Points, in no order, along strands that fork and pass close to each other.
Two points are linked if the straight distance between their rows is under 65.6. Some points are linked to none.
k156: [  0 -24  24 -39 -18  -3  18 -19  -7   2  17 -13  33   1  23 -10  38 -29
  16 -13 -30 -12 -27   5   2  -2]
k208: [  0  21 -20 -14  30 -28 -10  31   8 -19   2  18 -12   9  34   5  10   6
 -42   1  20   5   0 -25  21   3]
k514: [ 20 -13   4  44  -3 -10 -30  27  -6  16  23   5  17  -4 -13  20   4  27
  -9  15  28   2  16   5  21  12]
k877: [ 11 -21  16  18   6 -21 -34   9  34  27   6  -3 -23  -3  10  11 -21  39
 -20   0  -5 -11 -19  16  11   3]
k399: [  0 -12  -4 -29 -10  12   1 -17  17 -17  14 -27  42   0   2  -6  47 -21
  39 -22  -2  -9  -6  17 -19   0]
k754: [ -7  11   9   0   6  16   1  -7  14 -10 -23  -5 -44   2  25  -5 -23  23
  -4   7  -2  10 -28   5 -19 -26]
k33: [  6  23  23 -34  10  -1  12  16  17 -23 -29 -29 -11  17  58   4   8  13
 -29  17 -13  27   2 -23   0  -2]
k537: [  5   5  15 -15  -5  37  11 -15   9 -11 -25 -12  14  -1  13   9  -7 -10
 -13   9 -34   7  43  10 -11  17]
k778: [ -5 -10   6 -20  -5  -3   6 -21   8  30  -3  16 -14 -24 -30  -3 -26 -17
  -3  -4 -41 -30 -20  14   5  -2]
k453: [  8   1   6  31   7 -23 -20  26  -3   0  10  -3 -35  -4  16   3  -2  33
  -2   9  49  11 -21   1   5 -20]
k689: [ -2  -4  26 -12 -17 -11  -3  -9  23  31  -7 -20 -43 -11  19  -9 -10  23
  31  11 -22  12   5   9 -10  -3]
k401: [-19  -3   4 -17   8 -21  27  -4 -24  22   9  30  -6  -8 -29  10 -25 -36
  -3  10 -30 -16   7  -9  17   9]
k236: [ -9  13 -31  17  -5  25 -32  -6  14 -13  -6  -1  -1  -1 -18 -14  17  25
  12  -4  38  13  37   3 -10  15]
k930: [ 16   1  26  -1  -9   0 -19   6  35  -7 -17 -24 -11   6  48   0  11  40
 -10  -2   1   4 -18   8  -9   1]
k693: [ -8  -8   2   4   5  -4  20  -4 -25   3  11  23  23  -2 -34  17 -20 -37
 -13   2 -23 -16  25  -1  16  20]
k570: [-10  18   7 -45  -4  12  20 -22  14  13 -26  -5 -33 -17  17  -9  -4 -10
  11  12 -39  10  30   3  -5  -1]
k116: [ -7   9 -21   7   6  -6   6 -14 -11  14   7  36 -26 -12 -48   2 -24 -12
   6  -1   0 -20  17   3  20  -6]
k978: [-15  -2  30 -11  -2 -20  33   1 -33  -9  -3   1  -7   9  19  -4   5 -12
   6   2  -8   1 -52 -22  -6 -15]
k481: [  3 -31  30   4 -22   2  20  -9 -22  10  21 -19  38   7  -4  -3   5 -24
  34   2 -32  -4 -12  14 -15   4]
k449: [ 18   9   5  27  -4  -9  16  34 -31 -20 -21  -4  16  10  11  11 -11 -11
 -15   6  20  19 -25 -24 -10 -20]
k38: [ 14 -17  13  40 -13   3  16   5 -32  -4  -3   1  35  11 -14   1 -14 -11
   4   2 -10  -7 -48   4 -17 -17]
k213: [ -4   0 -19 -12   5  27  12 -31  15  -3 -17  20   1  -9 -44   0 -21 -19
 -15 -23 -20 -14  24  21   8   7]
k277: [ -8   0  15  -2   8 -10  -5   1  17  11 -12  -5 -57  -4  14  -2 -31  29
  -3   5   0   3 -39   3  -5 -28]
k319: [-29  13 -14 -33  24 -36  10   0 -14   9  17  39 -28  -2   1   3   4 -15
 -13   1   3 -15  -3 -19  27   5]
k305: [  4 -13  12  20   6 -12 -15   6  18  27  -5  -3 -45  -8  -3   7 -41  29
  -6  11  -6   0 -20  12  -4 -20]
k746: [ 16  -1 -13   8   6  32  -7 -14   6 -19 -18  11  24   6  -1  -2  -3  -5
 -24 -13 -18 -13 -19   9  -7  -5]
k631: [ -7  -9  19 -33   9 -27   0   4  17  26   5  -2  -9  -4  17  13  -3  -1
 -17   6 -32  -2  19  -6  20  27]
k799: [ 13   6 -31  33  -4  14   9   6 -34 -20 -16  14  24   7  -7 -14   0 -13
   4  -9  19   2 -40 -16 -16 -25]
k270: [  7  -3  41 -10   8  -4  10  10   8  -3 -21 -27  -6   6  29  12 -16  15
 -31  15 -24   7 -34 -11   2 -14]
k266: [ -2  13 -23  19  19  22   5   2 -15 -19 -12  18 -30   4   1  -4 -27  -1
 -14   7  10  15  -1  -9 -15 -25]
k263: [ 20  -5   1  42 -12   5 -29  31  -5   3   0  -6  15   1  -3  10   4  28
  -6  22  34  21  28  -4  -4  12]
k964: [  9 -11  -3 -11 -21   4   6  -1  -1  -9  14 -28  60   7   3  -8  43 -25
  51 -16   3  -2 -22   6 -29  -4]
k460: [ -6 -23  34  -4   6 -41  20  20 -19  40  18  -8  -3   1  -8  20 -29  -9
  -7  27 -31   5  -5 -13  16   8]
k393: [-16   6  -6  13  10 -23   8   5 -25  -2  18  21 -36   1   6  -7  -5   3
   5   3  26  -5 -37 -11   7 -24]
k122: [-11  12  -2  16  -4  -3  -3  12 -13  -1   7  -1 -29  -1  11   1  -7  14
  17  19  28  18  20  -3 -13  -4]
k857: [  7   5   5   7  -5 -16 -26  22  18  -3   5 -11   4   5  29  10  18  27
  -4   7  18  12  45  -4   0  32]
k842: [ 10 -26  17   4 -17  -7   9   3 -16   0  22  -8  55   9 -11   6  12 -27
  14  -6 -18 -14   0  11  -4  18]
k351: [ -8  -4 -18  -6   0 -17 -16 -18  23  15  20  19 -10  -7 -38  -1   4   4
   5 -26  14 -29  17  18  26  14]
k390: [-11  14 -16   6  -5 -17 -20   2   3  14  32  19 -16 -11 -19   6  13  18
  17  -2  33 -14  25   7  30  15]
k288: [ -2 -23 -17  -5  10  16  -8 -24  18 -14  21  -5  45  -1 -41   1  24 -20
  23 -30   7 -25 -27  21 -13  -9]
k140: [ 15  -1 -42  38  22  45 -19  -2 -11 -14 -18  18 -28   6 -17 -10 -13  13
 -18  -5  17   9   7 -10  -9 -18]
k854: [  4   2 -33  12   6   8   5  -7 -20 -21  10  19  47   1 -34  -3  13 -28
  -8 -21  11 -18   2  -8  13  11]
k64: [-14  11 -16  -1   6  13  10 -13 -15 -18  -5  20   3   0 -10  -3  -7 -21
  -4  -5  -4  -4  13   1  -4   7]
k606: [ -4 -31   2 -35 -12   2 -13 -27  45  15  19 -20   9 -13 -26   1  16  -5
  20 -29 -12 -26   1  38   9   8]
k465: [ 12 -14 -20  16  -4  11 -27   7  18  -4  14 -15  68   1 -44  -1  36  -3
  24 -20  36  -6   2  -3 -10  11]
k178: [  5 -10 -21  21   9  44 -21 -35  17   2 -12   5  -8   2 -33 -14 -14  15
   8 -18 -10 -14 -24  26 -15 -21]
k273: [ -1 -12  42 -13  -9   3  35 -12 -12  25  -7 -22  -6  -9   7   7 -26 -16
   5  25 -54  16  -3  -7  -6  -4]
k199: [-24  26 -39 -18   5 -12 -13 -12   7 -22  12  18 -10  -5   8 -18  34   4
   7 -23  36 -14  11  -3  14  18]
k331: [-20  10 -12 -30  -3 -16  17 -13   6  -1  15  15  -2  -6 -21   2  20 -23
   4 -21  10 -12  53   4  27  35]
k252: [ 13 -27   2  47   3 -21 -18   8 -15  26  32  15   1  -2 -22  10 -10  16
   0   3  14 -21 -25  12  22  -9]
k71: [  0  24  19 -21  10 -18  12  37  -4 -29 -18 -28 -20  17  45   3   4   9
 -14  12  13  36  -1 -28  -8 -11]
k927: [  5 -14  -5  -4  -2  42  -8 -29  17 -13  -1 -18  38   2 -20  -8  16  -6
  23 -13  -7 -16 -30  28 -29 -19]
k773: [  4  16 -14  -8  35   5  11   8  -3 -25 -16  18 -25  10  24  -1 -18  -3
 -45  -2  -6   4 -34 -18   6 -24]
k845: [  9  -9  33 -21 -18  32  17 -28  12  15 -14 -30  13 -14  18   1  -3 -17
   3  10 -49   9  38  11  -8   4]
k429: [ 16   1 -14  34 -16  10  16  15 -41 -10 -11   7  58  12 -14  -1  -2 -29
   4  -1   8   2 -27 -14 -17  -9]
k593: [ 13  -8   6   5  -5 -23 -11  17   5  -3   5   5  24   8  20   2  17   5
 -14 -11   5 -15 -23   1   6  11]
k35: [ -7  -4  17  22 -14  -8   1   6 -10   2   3 -13 -20   5  13  -2  -9  18
  26  11  12  11  -9   4 -19  -5]
k104: [-10  30 -30   2  26   7  -1  14 -13 -22   1  20 -45   0  17 -10 -14   6
 -13   6  38  17   4 -18  -7 -26]
k15: [-14   2   2   2  -4 -27   7   7 -25   5  29  14   7   1   3   2  16  -9
  13   5  14 -11   1  -7  14  14]
k556: [  7   5 -41  29   6  38   4 -12 -29 -26 -15  14  32   6 -29 -21   3 -17
   9 -11   9   0 -24  -9 -22 -17]
k473: [  3   0  -1   4   7  15  -5  -1  13   8 -17   7  -4  -2 -19  18 -35  -1
 -20  12 -24   5  44   6   1  15]
k787: [ 21   8 -15  16  11 -12  10  34 -21 -14  -9  20  41  10   8  20  -3 -25
 -42   3   1   2   1 -29  12   6]
k669: [-17   2  10  12 -19   8  19 -15 -18   1  -2 -10 -26   3   4 -15 -13   2
  47  12  -3  12 -10   9 -31 -15]
k511: [ 23   0 -17  31  11 -24  -8  31 -19  -3   9  18   7  -1  10   8  10   5
 -23  -2  34  -6 -32 -19  24 -13]
k672: [-11  -3  -7  27 -17  14 -17  -7  -7   7  19 -17  16   0 -29  -8  16  17
  47   8  29   8  27  13 -16  10]
k740: [-25   1 -10 -31  17 -26   9 -12 -13  -1  13  39  -4   1   5  -4  14 -22
 -16 -18  -6 -27 -25  -7  23   9]
k420: [ 19 -27  30  49 -11 -29 -14  26 -15  22  23  -8  17   2  -6  19  -6  22
   3  17  19  -3 -16  11  10   0]
k275: [  2  -1  -2   0  -9  37 -17 -30  27  11 -23  -2 -15 -10 -20  -6 -24  14
   4  -4 -23 -11   5  30 -15  -6]
k761: [ 20   8  -1  35   0  17 -24  43  -7  -9  -9  -9  -2  -1   5   7  -8  27
 -15  30  47  42  39 -12 -14  -2]
k532: [  5   6  48 -15 -14   1  36  -2 -19 -15 -19 -28  10   9  40  -2  13 -10
   8   9 -27  24 -18 -25 -10 -16]
k998: [  8 -14  28  -3  17 -17   1  12  10   7  -7  -4  -6   4  18  13 -19  12
 -40   5 -23  -6 -47  -8  15  -9]
k962: [  8 -32  32 -19 -24  18   3 -30  15  34   5 -29  13 -21  -2   1  -8 -13
  -1   2 -48 -22 -14  23  -4  -3]
k987: [ -7  10   3 -41  27 -15  14  13   2 -10  -7  11  11  10  26  14   5 -20
 -45  10 -28   3  18 -20  20  26]
k675: [ 15   5   7   6   4   0  12  25 -12 -18 -16   4  33  13  16  19  -7 -17
 -30  14 -15  11  12 -17  -4  12]
k161: [  0  -6  22  -8  10 -26   0  23  10  16   4 -16 -12   8  20  17 -17  11
 -15  24 -16  16  23  -7   9  16]
k216: [-17 -11  12 -23   2 -20  17 -12 -12  26   6  20 -14 -10 -12   0 -14 -20
   1   3 -32 -18 -18   0   7   4]
k647: [-16  10  21 -29   8 -22  19  17  -6  14  -4 -23 -54   7  13  -3 -28   8
  10  24  -9  30   2 -16  -4 -18]
k490: [ -5   9  24 -53   0   2  17 -24  21  25 -18 -21 -20 -15  38  -5   6  -2
 -12  15 -47  18  19 -12   8   0]
k757: [  7 -25  41  -7 -23  12  26 -19 -14  19   6 -24  25  -6   6   1  -6 -27
  22  10 -54  11  14   9  -7   5]
k147: [  6  -6 -23  31  -1  51 -21  -7  12 -17 -17  -4  36   9 -53 -13  10   0
  -8 -10  17  15  37  -3 -11  16]
k22: [  1 -17  20  20  10 -21  11  23 -17  29  10  -3 -14   1 -22  21 -53  -4
 -13  35 -17   7   1  -1   7 -10]
k595: [-18  26 -14 -39  10   8  16 -14  12  -4 -27  17 -35 -10  -7  -3 -15 -18
  -4   4 -23   2  40   1   2   7]
k23: [  6   4  25   2 -17   4  -9   2  23  -8 -12 -31 -18   7  48  -6  13  32
  18   5  -1  25  12   5 -20   5]
k813: [ -8  12   6  -4  16 -19   9  32 -12  11  14  -5 -25   7   2  14 -29  -1
 -10  37   7  22  37 -11   9  -1]
k685: [ -1  -3 -20  13  17   7   5 -15 -12  10  -5  33 -26  -5 -31   0 -37 -13
 -10  -4 -21 -17 -10   1   8 -17]
k851: [ -3   2  20  -2 -12 -22  38  16 -44  -9  11  -3  28   9  22   1  18 -33
  18  14 -12  23  17 -30  -3  15]
k315: [-18   9 -12 -24  27 -39   6  14 -10  24  18  30 -39  -3 -10   6 -22  -7
 -19  17  -1  -8  -4 -16  30 -10]
k416: [ 11  -2 -34  42   5  54 -31  -2   4 -17 -25   5   5   9 -36 -17   3  11
 -13  -3  17  17  25  -9 -12   1]
k656: [ -9  19   5  -8  -7  27   0 -13  19  -9 -28 -12 -49   1  28 -11 -16  25
  17  13  -2  19   7   9 -30 -14]
k563: [-12  -2 -27  24   5  21 -18 -27   3   1   8   4  -3   2 -38 -19   3  12
  35 -15  17 -11 -18  21 -19 -16]
k404: [-11  14 -34  -4   9  16 -30 -24  31 -13 -10  14 -30   0   1 -16   8  25
   2 -26  17 -11  -2  18  -3  -1]
k21: [ -4  -4   0   3  20 -28   5  16  -7  30   8  15 -34  -5 -21  11 -45  -2
 -18  24 -13  -2  -7  -6  15 -18]
k403: [-13  -4 -19 -27   2  47   7 -44  29 -17  -8 -14  20  -7 -32  -8  17 -16
  19 -24  -2 -14   0  34 -18 -12]
k222: [ -4 -18 -15  18   5  -5  -5 -12 -14   2  38   5  43   1 -44  -2  16 -16
  28 -18  15 -28 -27  12   0  -5]
k891: [-20  -1   1 -43  -8 -15  17 -19   9   2  12  -2  -2  -8   4  -9  33 -26
  23 -25 -12   3  49   8  19  26]
k720: [ 14   6 -10  21 -18  -7  -4  30 -22  -7   0   1  49   2   2   8  14  -8
   2   9  26   6  22 -18   1  20]
k84: [  2   6  33 -20 -18  23  30 -28  -8  -8 -19 -24   9   2  38 -14  12 -11
   4   9 -26   1 -23  -6 -17 -18]
k17: [-10  22 -28  -6  29 -10  -6  11   2   0   6  26 -57   0   8  -4 -20   9
 -15   5  22   2   1 -10  10 -23]
k525: [ -4   1  15   0 -13 -38  16  22 -29   0  25   0  19   3  24   2  29 -13
  16   9  11   5   7 -23  10  18]
k225: [-19  11  -3  -9  -5  15  21 -18 -16 -12  -7   7  -9   2   9 -11  -1 -16
  20   2 -11   1  -5   5 -19  -2]
k775: [ -8 -11  -6  26  -1 -20  -4  -4 -23  13  35  16   9   1 -18  -3   5  -2
  17  -5  15 -24 -29   9  11  -5]
k487: [ -3  17  -8  19  -2  25 -10  18  -6 -14 -13  -6 -24   3  10   0 -14  20
   4  24  30  39  48  -8 -31  -1]
k113: [  2  -6 -10  10 -17   4 -22   3   9  -5  14 -24  42   3 -13 -10  36   9
  38  -9  27   1  12   8 -21  16]
k524: [ 13   6  -1  -4  11  -2 -27   2  37 -14 -14   3 -16   5  40  -4  10  35
 -30 -15   4 -10 -34   5   3  -6]
k159: [ 21   5 -32  18   8   5  -3  15 -20 -19  -8  25  44   5  -9   6   7 -23
 -32 -14   6  -9   4 -23  14  10]
k633: [  2   6  -6  26 -12 -24 -18  19  -8  -2  17   0  -8  -4  18  -5  21  29
  17   3  49   2 -21  -1   4  -6]
k841: [ -2  -7  31 -46   4 -17  10  -7  15  23   0 -15  -4  -3  41   4  12   3
 -16   8 -41  13   9 -12  17  16]
k66: [  1  12 -25  12  33 -18  -7  19 -13   3  25  29 -44  -3   8   0  -6  10
 -19   3  33  -4 -19 -14  29 -26]
k660: [  8  -7  10  10 -24  -7   8   5 -12  -4   6 -20  38  12   9 -12  24  -2
  38 -10   8  -4 -42   5 -24  -9]
k673: [-12  -3  12 -39  12 -20  15  -7  -4   1   3  20   2   4  27   0  17 -10
 -23  -8 -18 -17 -39 -12  15   7]
k967: [-14   0 -18 -18  -6  33   2 -36  33  -5  -9 -12   0  -4 -43 -11  10  -2
  30 -24   6  -3  28  33 -16   6]
k308: [  4  -4  31 -23  -4   7  -2 -14  34  29 -17 -24 -26 -16  25   5 -17  19
 -20  16 -36  -3 -13   4   0  -3]
k999: [  4 -41  22 -34 -25   9  -3 -27  27  22  20 -32  22 -15  -6   4  17 -19
  20 -13 -37 -16   6  29   8   2]
k180: [ 24   5  16  36   7 -20 -14  44 -22  -8  -4 -17 -19  -3   9  10  -5  17
  -8   6  58  23 -31 -12   4 -35]
k721: [ 12   3  -7  29 -23 -22 -17  32 -16   6  18  -6  30  -6   6  -1  28  19
  25   8  51   1 -11  -5  10   7]
k209: [ 11 -11 -27  14   3  10  -5  -2  -3 -14  18   3  70   0 -54   3  24 -24
   2 -24  25 -14   5  -6   9  13]
k409: [-10 -11   0  35 -20  12  -2 -13 -21  19  20  -9  11   2 -43  -3  -5   6
  52  13  13   1  16  21 -20  -1]
k27: [ -9  22 -37  16   6  15  -4   1 -21 -12  20  30  -3 -12 -30   5   5  -2
   1   0  35   1  29 -14  29   7]
k832: [ -9  24 -27 -19  13  -7   6  -9   8   1 -12  35 -44 -15 -37  -3 -25 -11
  -4   3  -6 -10  38  -1  12  -2]
k16: [  6  -1  24  -1 -23   6  17  -7  -8 -12  -7 -21  17  10  25 -12  18  -1
  23  -3  -8  -2 -42   4 -22 -13]
k280: [ -4 -15  12  18 -17   8   2 -12 -10  21   4  -5   2  -1 -28   4 -23  -3
  30   9 -18  -4  20  20 -14   6]
k617: [  9  -3  12  -5 -10  19 -16 -20  36  29 -23  -9 -30 -20  -5  -1 -34  23
  -4   9 -32 -10  -4  23 -13  -7]
k29: [-15  -9  13 -31  -8  15  33 -25 -16   3  -1   2  14  -9  -7  -2   2 -43
  10  -5 -40 -10  11  10   0   8]
k815: [ 16 -10  11  19 -24  -9   3  20 -21  -2   9 -11  56   8  -1   7  15 -17
  12   3   0   2  14  -4  -8  21]
k640: [-19  16 -28 -19  -1  -9   0 -13   8 -17  21   6  13  -7 -14  -8  33  -8
   9 -25  32 -10  36   2  20  32]
k153: [  8   8  32 -22 -15 -23  21  16  -8 -10 -13 -18  13  15  49  -1  34  -2
   3 -10  -8  13 -30 -26  -2  -2]
k173: [ -9  -7   5 -31 -13  10   7 -24  14  -4   8 -19  13  -3   7 -10  31 -16
  30 -19 -17  -1  22  21  -3  13]
k508: [  2  -8   3  21  -6  35  -4  -8   0   0 -16   1  18   4 -37  13 -25  -6
  -8   6 -17  10  51  13 -13  19]
k763: [  3 -21  17  33 -11   6   6  -4 -22  10   4   0  14   5 -21   5 -27  -3
  11  11 -14  -4 -12  15 -15  -3]
k653: [ -7   8   2  11  -3 -26  21  15 -36 -18   2  14   0   6  14  -7   9 -13
   4  -4  20  -3 -54 -22  -2 -22]
k782: [ -1  14 -22   6 -11  -5 -15  13  -5 -16  13   3  30  -7  -3  -2  30   5
   8  -4  37   0  32  -9  12  28]
k861: [  7 -10   7  16   1  -4 -11   4   8  22   7   9   8  -5 -42  25 -29   1
 -17   7 -10  -8  58   8  20  27]
k177: [ -3 -14 -16 -22  -2  -3 -12 -28  48   9  12   4  -2  -8 -45  -3   5   2
   4 -37   5 -28  15  32  16  13]
k965: [-18   4  -9 -39  -1  17  30 -31   2  -4 -12  16   1 -15 -27  -4  -4 -38
  -5 -19 -28 -20  16  17  10   9]
k446: [  1   5  17 -12  -6  -3  30   9 -24 -16  -8   4  32  10  21   4  11 -30
  -7   6 -23   4  -4 -17  -7  11]
k397: [-18  16  -2 -32  -2 -17  -6 -10  22  10  -3   2 -44  -6  26 -10  14  12
  24  -4  -5   6  30   4   0  14]
k226: [  9  14 -28   2   3  -6 -38   8  28 -20 -12   7  -3   4  33 -14  29  32
 -12 -22  32  -4 -18  -1  -2   4]
k902: [ -1  -9 -25  10   3  26 -14 -20  30  -7   7  -3  28   5 -57  -7  17   3
  -3 -27  27  -1  33  12   2  21]
k502: [-17  18   8 -14  20 -23  18  31 -18   6  12 -10 -44   9   9   0 -28   1
  -7  29  17  25  12 -15   4 -20]
k317: [  4 -14 -19   0  11  29  -3 -30  11 -11  -1  14  22   0 -36  -1  -7 -17
 -19 -30 -17 -24  -7  18  10   1]
k480: [ 13 -14  21  31 -25 -34  -6  27 -18  13  24 -16  29   6   9   5  23  13
  25   5  26  -3 -18   1   2   7]
k545: [ -5  26 -18 -28  34  -8   9  15   1 -31 -15  21 -14  13  33  -1   1  -7
 -46   1  -1   8 -15 -26   9  -6]
k50: [  4 -16  23 -42  -7  -9  16 -11  -4   2   5   4  31   3  29  -4  31 -20
 -19 -12 -26 -25 -45  -5  10   1]
k191: [ 15   3 -17  23   9  13 -28  12  14 -15 -16   5  -7   7  11   1  -2  27
 -25  -1  16  11   8  -3  -9   0]
k167: [ -6  12  -8 -26  34   5   8   0  13  -1 -17  10 -37   3  14   2 -35   2
 -47  10 -26   3 -27 -10  13 -21]
k579: [  7  -4 -17  20   2  40  12 -20 -23 -20 -11  12  37   8 -26  -8  -8 -25
  -3  -9 -17 -10 -26   9 -20 -14]
k73: [  0  -6  -3   2  12  15  13 -17  -5  18 -12  22 -15 -14 -24   6 -48 -18
 -21   7 -45 -16 -25   5   2 -15]
k994: [  6  17  -2 -11   9 -39  -9  39   6 -13  -2   3  -1   9  44   7  24  12
 -26  -1  31   7 -13 -27  14   5]
k747: [  5 -25  33   0   1 -23 -17   0  25  23   7  -7 -14  -5  20   3  -9  29
 -19  -6 -17 -19 -52   9  11  -1]
k201: [ 15  21  -1  -7   2 -25 -11  33  17 -19 -26  -2   0  13  49   4  19  16
 -29 -16  23   6 -37 -22   4  -9]
k245: [-17  19  -9 -15 -10  -6  -6  -5   9  -8   3  -7 -23  -1  28 -10  25   9
  31  -3  12  18  50   0  -7  22]
k564: [ -5  14 -11 -11   1  27   4 -10   5 -26 -18   6  17   1   1   2   5 -13
 -14  -9  -8   6  40   5  -7  25]
k127: [ 25  -2   2  36  25   2  -2  44 -24   3  13   1   0   3 -12  24 -31   4
 -35  35  20  25  25 -10  16 -13]
k870: [ 12   9  30 -17  11   3   9  19  16 -12 -25 -30  -2  14  40  13 -15  14
 -38  24 -25  19  -2 -12   2  -1]
k158: [ -8   4  24 -15  -1   1  30  -1  -9  14 -13 -15 -33  -2   7   1 -35  -6
  13  29 -33  24   3  -8 -15 -14]
k348: [ 12 -22  46 -10 -19  11  -1 -21  25  36  -6 -36  -1 -19  20   6 -16  13
 -18  12 -45 -14 -24   9  -5  -5]
k329: [ 26  -2 -39  37  25   4 -11  18 -25  -4  16  26 -19  -5  -4   1   6  10
 -17  -4  37 -10 -26 -18  26 -19]
k737: [ -9   6  12 -23   1 -16 -10   2  31  15  -8 -10 -47  -2  33  -2  -6  29
   6   8 -10  10   8   2  -3   4]
k237: [-10  24 -31  -6   5 -13 -15   5   2 -25   2  17 -12  -2  27 -14  26  11
  -1 -11  35  -2  -4 -13   2   6]
k710: [ 16 -19   6  43   1   2 -31  16   3  22  15   8  11  -1 -33  26 -16  22
 -18  14   9  -1  41   7  21  16]
k697: [ -9   9  -7  -5  -9   2 -10 -12  16  12  -9   7 -29  -8 -21  -3 -14   8
  20   0  -2  -3  40  16  -6  10]
k635: [ 31   0   0  37  14 -26  -5  40 -27  -6  -2   0  -7   2   9  12  -2   4
 -22  -5  41   6 -48 -20  19 -33]
k392: [ -9  17 -38  -5  21  -1 -19 -13  16  -2  -2  33 -47  -5  -5  -7  -9  12
 -10 -16  12 -13   5   1  14  -6]
k807: [-16  -3 -12  -2 -15   7   0 -27  16  15  13 -10  -2  -6 -58 -10   8   1
  54 -14  17  -8  33  28 -12   7]
k963: [  0  -1 -18  11  -3  25 -39 -11  37 -10  -5 -10  14   5 -27  -9  20  27
   1 -18  26   6  36  15  -7  24]
k831: [ 16  16  23  -1 -20 -11   3  24   6 -16 -29 -24  12  14  46   5  22  11
  -5 -12  10  10 -35 -16  -9  -8]
k49: [-11  12 -35  22  -2  23 -20 -10  -4 -18  -5   3   3   0 -14 -23  15  17
  25  -5  34   8  -4   4 -21  -5]
k41: [ -8  14 -13   3  -4  19 -27 -12  30  -9 -17  -5 -36   3  23 -15   2  40
  14  -4  17   9   4  18 -25  -4]
k551: [ -7 -28  17 -38 -13  13  25 -28 -11   2  13  -8  33  -6  -3  -3  18 -42
   7 -10 -38 -24 -17  15   5  -1]
k163: [ -3   9  12  -5 -20   4  -7 -10  17  -6  -3 -28 -15   3  44 -16  25  19
  40  -1  -2  33  37   6 -18  10]

A fork is a point with three links. Follow the links from the first point to the second and name the forks in between, in order.
k877; k180 -> k17 k66
k842; k161 -> k757
k331; k116 -> k640 k757
k564; k721 -> k514 k420
k420; k787 -> k775
k288; k502 -> k775 k420 k514 k757
k403; k263 -> k775 k420 k514

A fork is a point with three links, a tip a point with one. Leave the first point through the second and follow the links. Name the first fork or tip that comes.
k963; k236 -> k390
k640; k199 -> k689
k545; k208 -> k640
k595; k570 -> k757
k563; k49 -> k17

Follow the links from the first point to the second, and from the first to the third. Name the last point that the two ways share.
k502; k782; k851 -> k757
k416; k851; k861 -> k420
k656; k775; k263 -> k420
k17; k854; k288 -> k775
k813; k842; k263 -> k757
k877; k288; k963 -> k17
k927; k815; k159 -> k775
k49; k775; k978 -> k66
k563; k978; k277 -> k17
